Each row is a point on a tangle of strands that fork, close into loops and nearly touch. The rows are in no order.
In the rows, zero is written as 128.
Points whose rows are less than 93.2 apart are linked; no others are. Some points are linked to none.
(127): [171 134 146 176 159 156  93 194 169  53 148 170 161 156 145 126 142 123
 129 123  94]
(285): [136 118  59 131  93 199 123  80 106 199 107 102  72 153 137 111 131 105
 125 119 201]
(867): [123 103  38 122 119 150 125  91  84 203  89  46  96 142 116 142  74 122
  71 103 149]
(771): [127 164  92 145 163 128  91 161 156 124 175 134 120 155 129 155  90  81
  62 113 116]
(818): [173 126 155 195 175 152 112 204 135  52 121 185 176 155 142 114 129 141
 150 125  99]
(1138): [136 152 106  71 102 175 161  85 107 155  96  96  97 124 138 145 129 137
 147 148 150]
(1274): [132 149 147 121 109  64 156 146 114  90 154 154 163 139 115 121 104 153
 149 145  94]
(473): [119 146  72 122 158 122 108 152  92 123 126 111 138 137 117 123 102 135
  81 135 117]
(235): [161 106 206 171 148 120 135 170 157 125 166 180 160 114 121 132 146 115
 143 126 117]
(100): [ 97 100 133 163 161 144 112 165 136 105 111 203 148 163 127 118  99 123
 129 102  81]
(389): [112 151 103  80 128 109 142 128 109 175 130 107 138 134 144 161  94 118
  80 119 122]
(175): [157 154 174  98 105 147 161 112 140 136 161  67  80  81  99 164 154 119
 152 150 135]
(565): [123 145  86 100 132 170 132 136  84 108  84 142 129 121 114 107 137 160
 173 140 125]
(617): [145  94 144 192 162 159 114 147 104 123  77 185 136 129 137  74 168 157
 172 141 164]
(187): [122 163 148  88 107  81 122 103 172 103 175 106 133 125 143 167 103  96
 106 132 122]
(352): [117 120 156  85  84 114 151  81 140 113 115 108 124 115 132 126 156 152
 145 138 142]
(139): [107 128 102  92 106 128 136  61 120 169  99  76 101 148 168 153 120 109
  89 134 171]
(1001): [174  85 239 195 147 143 135 183 157 110 158 174 146  87 108 147 136 116
 164 114 104]
(313): [118 130 136 161 151 118 110 166 166 100 156 191 156 179 129 139  98  98
 116  99  70]
(750): [101 110 178 106  87 100 126 100 164  89 134 128 137  97 114 135 155 142
 156 120 111]
(83): [122 127 135 128 118 150 123 127 133  64  93 143 133 105 115 105 178 161
 181 135 123]
(822): [125 157 113 133 141  55 156 149 102  83 144 133 156 145 102 100 100 152
 115 150  95]
(1066): [167 113  82 156 134 189 122 157  65 182  83 131 136 124 140  79 154 158
 150 132 169]
(136): [149 157  99  90 136 200  83 162 142 140 134 132 139 109 142 159 138 117
 118 129 137]
(478): [187 146 197 167  99  93 130 170 174 119 207 136 135  99 108 146 126 117
 152 125  96]
(607): [124 150 152  80  91  66 131  71 168  95 154  71 128 129 162 167 102  91
 107 141 140]
(1239): [137 123  40 141  94 194 138  94  68 201  94 103  96 150 115 104 110 128
 137 115 168]
(119): [163 103 107 204 196 156 110 181  83 170  95 142 132 133 135  78 135 129
 112 132 159]
(382): [140 151 174  96  93  68 164 133 123  95 163 132 157 119 103 136 106 158
 169 144  83]
(535): [ 68  98 100 116  97 120 149  74 105 186  81 136 104 160 140 110 102 137
 148  98 149]
(2): [127 142 142  91 102  67 184  69 111 133 118  58 137 143 157 134 127 133
  98 172 148]
(746): [170 161 141  80  95 146 117 143 147  95 161 101 145  82 126 152 153 145
 140 147 119]
(1201): [136  96 199 133  99  62 132 151 166 136 163 172 194 107 129 132 149 142
 129 124 120]
(378): [119  97  74 167 176 129  70 178 116 134 112 127 158 133 128 103 121 131
  56  99 116]
(1211): [141 166 111  83 116 162 158  87 120 157 127  89  84 125 134 166 128 106
 127 157 152]
(949): [158 126 204 162  95  97 149 156 147 102 190 129 110  83  82 142 143 127
 170 127  90]
(882): [133 145 160  78  96  70 161  59 140 105 130  62 141 124 168 151 122 113
 127 163 135]
(569): [146 148  84  97 127 205  80 137 150 114 113 132 120 109 137 136 150 129
 135 124 147]
(420): [ 85  61  55 158 118 130 107 107  76 201  82 117 131 146  98  88  82 140
 121  73 134]
(441): [113 115 191 136 105 151 122 100 169 108 157  91  70  72 102 146 182 109
 152 118 135]
(1205): [163 145 137 156 122 145  96 179 174  40 154 164 168 163 121 134 123 128
 138 113  70]
(1004): [ 85 102 191 108 110  67 181  89 143 172 145 139 125 125 126 149 138 138
 139 115 129]
(166): [132 155 137 132 149 117 151 147 127 143 161 149 120 134 115 129 131 119
 143 148 115]
(804): [ 87 147 138  84 120  98 149 102 119 153 131 122 133 143 144 157  83 120
 120 109 114]
(605): [168 128 161 165 156 180  99 168 164  86 136 144 123 108 131 122 179 121
 168 135 142]
(1193): [144 149 133 126 104 122 112 158 161  43 150 154 161 143 121 132 123 144
 138 116  76]
(877): [125 137 148 174 150 106 135 157 157  89 174 181 128 170 109 132  99  95
 135 125  83]
(101): [143  99 138 206 194 163 106 164 110 105  85 188 127 148 137  85 126 130
 153 133 147]
(1076): [ 99 128 133 115 116  57 164  71 114 140 110  85 122 150 149 109 137 137
  86 141 167]
(201): [160 136 131 181 188 139 131 204 101  84 113 178 171 149 134 101 109 146
 138 138  99]
(462): [133 138 113 171 166 140 105 146 127  88 113 144 119 142 129  89 173 144
 136 148 159]
(520): [132 165  96  93 133 108 159  70 102 116 124  54  92 146 133 154  88 105
  93 177 150]
(47): [132 149  78 160 175 109 102 172 128 108 152 117 124 156 111 128 102 103
  59 131 114]
(62): [122 153  74 135 148 183  74 117 134 116 112 124  92 128 133 122 140 103
 114 138 167]
(829): [142 130 194 126 111 148 143 129 155 139 170  97  87  71 109 161 171 113
 151 125 128]
(887): [132 136 116 122 117 126 119  93 129  97  99  90 108 134 150  90 193 152
 114 162 182]
(138): [122 117  73 118  83 159 129  59 111 191  84  82  83 149 156 117 128 112
  96 118 189]
(609): [123 137 120 142 131 136 113 117 120  72  97 125 122 124 133  81 196 162
 151 159 171]
(190): [149 154 119  90 123 147  93 150 157 147 156 136 156 115 150 155 146 115
  93 127 135]
(213): [ 96 110 170 123 107  72 196  73 120 191 123 136  97 149 135 131 144 137
 136 132 158]
(1259): [ 68 104  93 140 150  83 126 105 115 152 113 108 117 151 119 116 102 120
  65 103 128]
(637): [141  80 196 141 122 191 121 155 143 141 128 157 118  64 109 150 149 127
 182  99  86]
(51): [180 146 165 130  94 103 118 166 175 115 198 133 157  89 127 142 148 124
 124 128 106]
(778): [155 130 118 187 210 136 126 190  97 159 131 150 135 145 133  97 119 112
 109 140 134]
(1148): [ 76  92  92 149 156  65 126 115  96 133  93 106 123 151  99  89 107 142
  83 118 122]
(559): [ 83  98 127 118 100  95 184  64 104 194  91 134 100 163 139 127 129 141
 139 115 154]
(1017): [114 123 173 107 127 132 172 118 122 181 140 156 106 113 108 155 132 134
 182 118 108]
(650): [114 112 118 144 143 180 104 130 132 205 128 176 105 139 145 139 112  90
 142  95 148]
(583): [131 152 124 103 108 118 138  69 140  90 108  71 102 129 145 117 164 128
 113 172 180]
(671): [151 141 108 152 179 159 129 192  78 109 108 166 167 127 131 105 118 158
 144 137  94]
(1237): [ 78  81  71 127 106 122 131  83  85 198  81 113 113 156 124 106  84 135
 115  84 139]
(1169): [ 96 123 107 116 139 119  90 151 135 134 137 155 178 143 147 130 111 119
  76  89  99]
(1034): [148 113 152 125 148 169 125 158 129 160 110 178 150 103 141 125 153 133
 166 129 126]
(985): [ 97 145 142  89 114  71 148 101 143 106 149 123 138 143 137 166  83 120
 137 117  95]
(576): [156 156 122 169 165 164  95 164 148  75 127 138 123 123 133 110 182 135
 139 151 147]
(342): [152  93 107 182 144 182 108 147  86 148  74 156 132 125 143  72 164 157
 179 137 183]
(880): [122 132  64 148 146 202  75 130 121 153 111 137  85 142 126 122 105  93
 127 114 158]
(774): [104 114 197 109  95  80 190 117 133 165 163 139 129 108 111 159 125 143
 166 121 102]
(1170): [159 138 192  81  67  91 161 100 143 111 158  71 134  85 124 151 140 147
 155 143 116]
(731): [109 113  70 152 141 187  87 132 117 196 118 151  98 144 139 125  96  95
 122  90 151]
(1103): [ 91 115  78 104 114 133  66  94 150 122  94 103 134 137 168 118 140 108
  69 109 169]
(59): [122 147 156 116 132 138 163 126 130 166 157 136 103 123 111 147 129 111
 157 134 119]
(303): [143 101 189 177 142 163 116 153 173  85 138 146 102  94 110 125 173 119
 172 130 117]
(41): [165 172 130  78  90 111 129 130 134  61 147  88 158 101 128 143 125 154
 147 158 119]
(1206): [154  80 222 180 139 171 124 171 154 105 140 157 116  73 113 141 158 113
 169 104  98]
(147): [135 166 106  93 123 105 146  67 110  78 120  51  92 137 136 138 126 116
 105 192 161]
(413): [119  96 177 109 105  97 145 136 131 151 133 168 184 103 132 140 148 153
 147 115 113]
(50): [ 71 119 135 106 105  65 164  61 119 112 101 110 127 151 144 101 132 136
 119 144 147]
(717): [ 80 120 154 105 109  95 129 104 167  88 141 146 133 132 127 139 119 123
 140 110  98]
(819): [141 117  62 132 109 182 139 128  68 199  89 113 120 145 126  93 126 144
 130 118 157]
(952): [158 138 186  93  78  73 178 124 123 113 163 101 154  94 114 137 129 153
 165 148 105]
(529): [118 100 152 116 129 135 143 146 113 175 111 175 167 119 137 123 135 156
 143 118 125]
(748): [108 108 193 121  88 112 120  94 187  94 147 116 108  81 121 150 166 117
 146 104 124]
(1100): [135 176 109 119 144 141 107 131 167 117 180 128  96 138 126 174 112  76
  92 136 137]
(934): [150 177 135 107 120 106 113 129 176 124 198 112 116 131 127 188 112  85
  96 134 131]
(619): [ 87 105 118 151 139 133  94 107 149 129 113 161 117 137 145  91 159 115
 112 116 160]
(156): [106 108  94 155 162 137  86 174 131 111 112 173 172 148 145 106 115 127
  94 102  97]
(409): [120 122  64  82 119 136 133  76  93 169  83  59 114 136 149 153  86 125
  72 126 149]
(334): [132 145 131 151 178 129 140 173 108 158 153 163 132 142 121 125 108 116
 125 134 119]
(250): [126 169 135 147 141  91 140 137 144  96 182 155 116 157 108 132 107 100
 129 147 101]
(573): [122 120 120  96 104 142 147  91 116 162  97 123 113 124 138 114 153 148
 145 136 158]
(588): [157 163 142  65  98 142 155  88 143 114 146  63  99 106 126 176 131 114
 143 168 139]
(736): [154  91 188 128 128 186 136 164 131 161 119 162 139  75 127 134 164 143
 184 120 119]
(370): [142 114 191 164 131  71 133 167 166 134 179 186 176 130 129 128 125 120
 114 123 105]
(725): [120 100 132 185 176 158 109 153 139  81  95 189 138 153 126  91 132 124
 144 118 110]
(1040): [110 107 111 146 149 128 148 128  88 191 109 152 109 145 124  96 135 134
 133 133 146]
(1210): [ 89 103  60 138 166  92 104 112 122 169 107  74 101 139  92 136  70 114
  58  96 115]
(972): [122 126 124 109 122 160 146 116 107  95  95 140 120 109 116  97 154 177
 191 149 123]
(1191): [108 128 100 132 147  88 149 154  79 104 111 147 166 144 112  89 128 171
 114 144 110]
(515): [118 164 122 105 129 141 121 111 147  74 143 126  99 127 111 132 133 125
 146 142 121]
(1095): [ 82 104 104 141 148  84 152 118  86 122  92 135 132 145 108  79 133 169
 116 135 136]
(797): [157 164 113 101  96 101 104 137 155  32 153 117 164 126 129 135 116 144
 131 143 100]
(452): [184 155 163  98  76 136 105 155 173  97 182  97 153  73 125 155 141 131
 133 133 104]
(502): [131 134  89 122 160 163 123 169  70 134  93 154 143 126 118 102 115 157
 152 132 106]
(1088): [120  93  44 150 149 128  94 100  99 205  98  55  84 145  89 128  82 115
  65  93 140]
(648): [120 142 115 102 132 128  91 145 161 107 151 146 158 138 146 146 125 116
 101 108 111]
(596): [ 96 106  68  79 101 126 136  71  91 196  70  65 125 147 180 164  69 126
  86  96 137]
(651): [126 151  76  93 143 116 133 143  89 149 123  88 142 131 119 160  68 125
  65 133 110]

A fork is a point with three links, a tip a point with one. Leave the first point through the second and follow the links. Name the first fork or tip that comes.
(175) / (588): (750)
(1066) / (819): (409)
(949) / (478): (609)
(774) / (1004): (420)
(127) / (1205): (949)
(1237) / (535): (166)
(736) / (1034): (1206)
(139) / (138): (100)
(187) / (934): (985)
(650) / (731): (156)

A piece is all that can be reached along the links. How many separate loops has the piece of each point below (a circle has one, a figure eight two, a Y none), and how many tips (points with one link)?
(473): loops 2, tips 1
(1169): loops 0, tips 6
(127): loops 1, tips 2
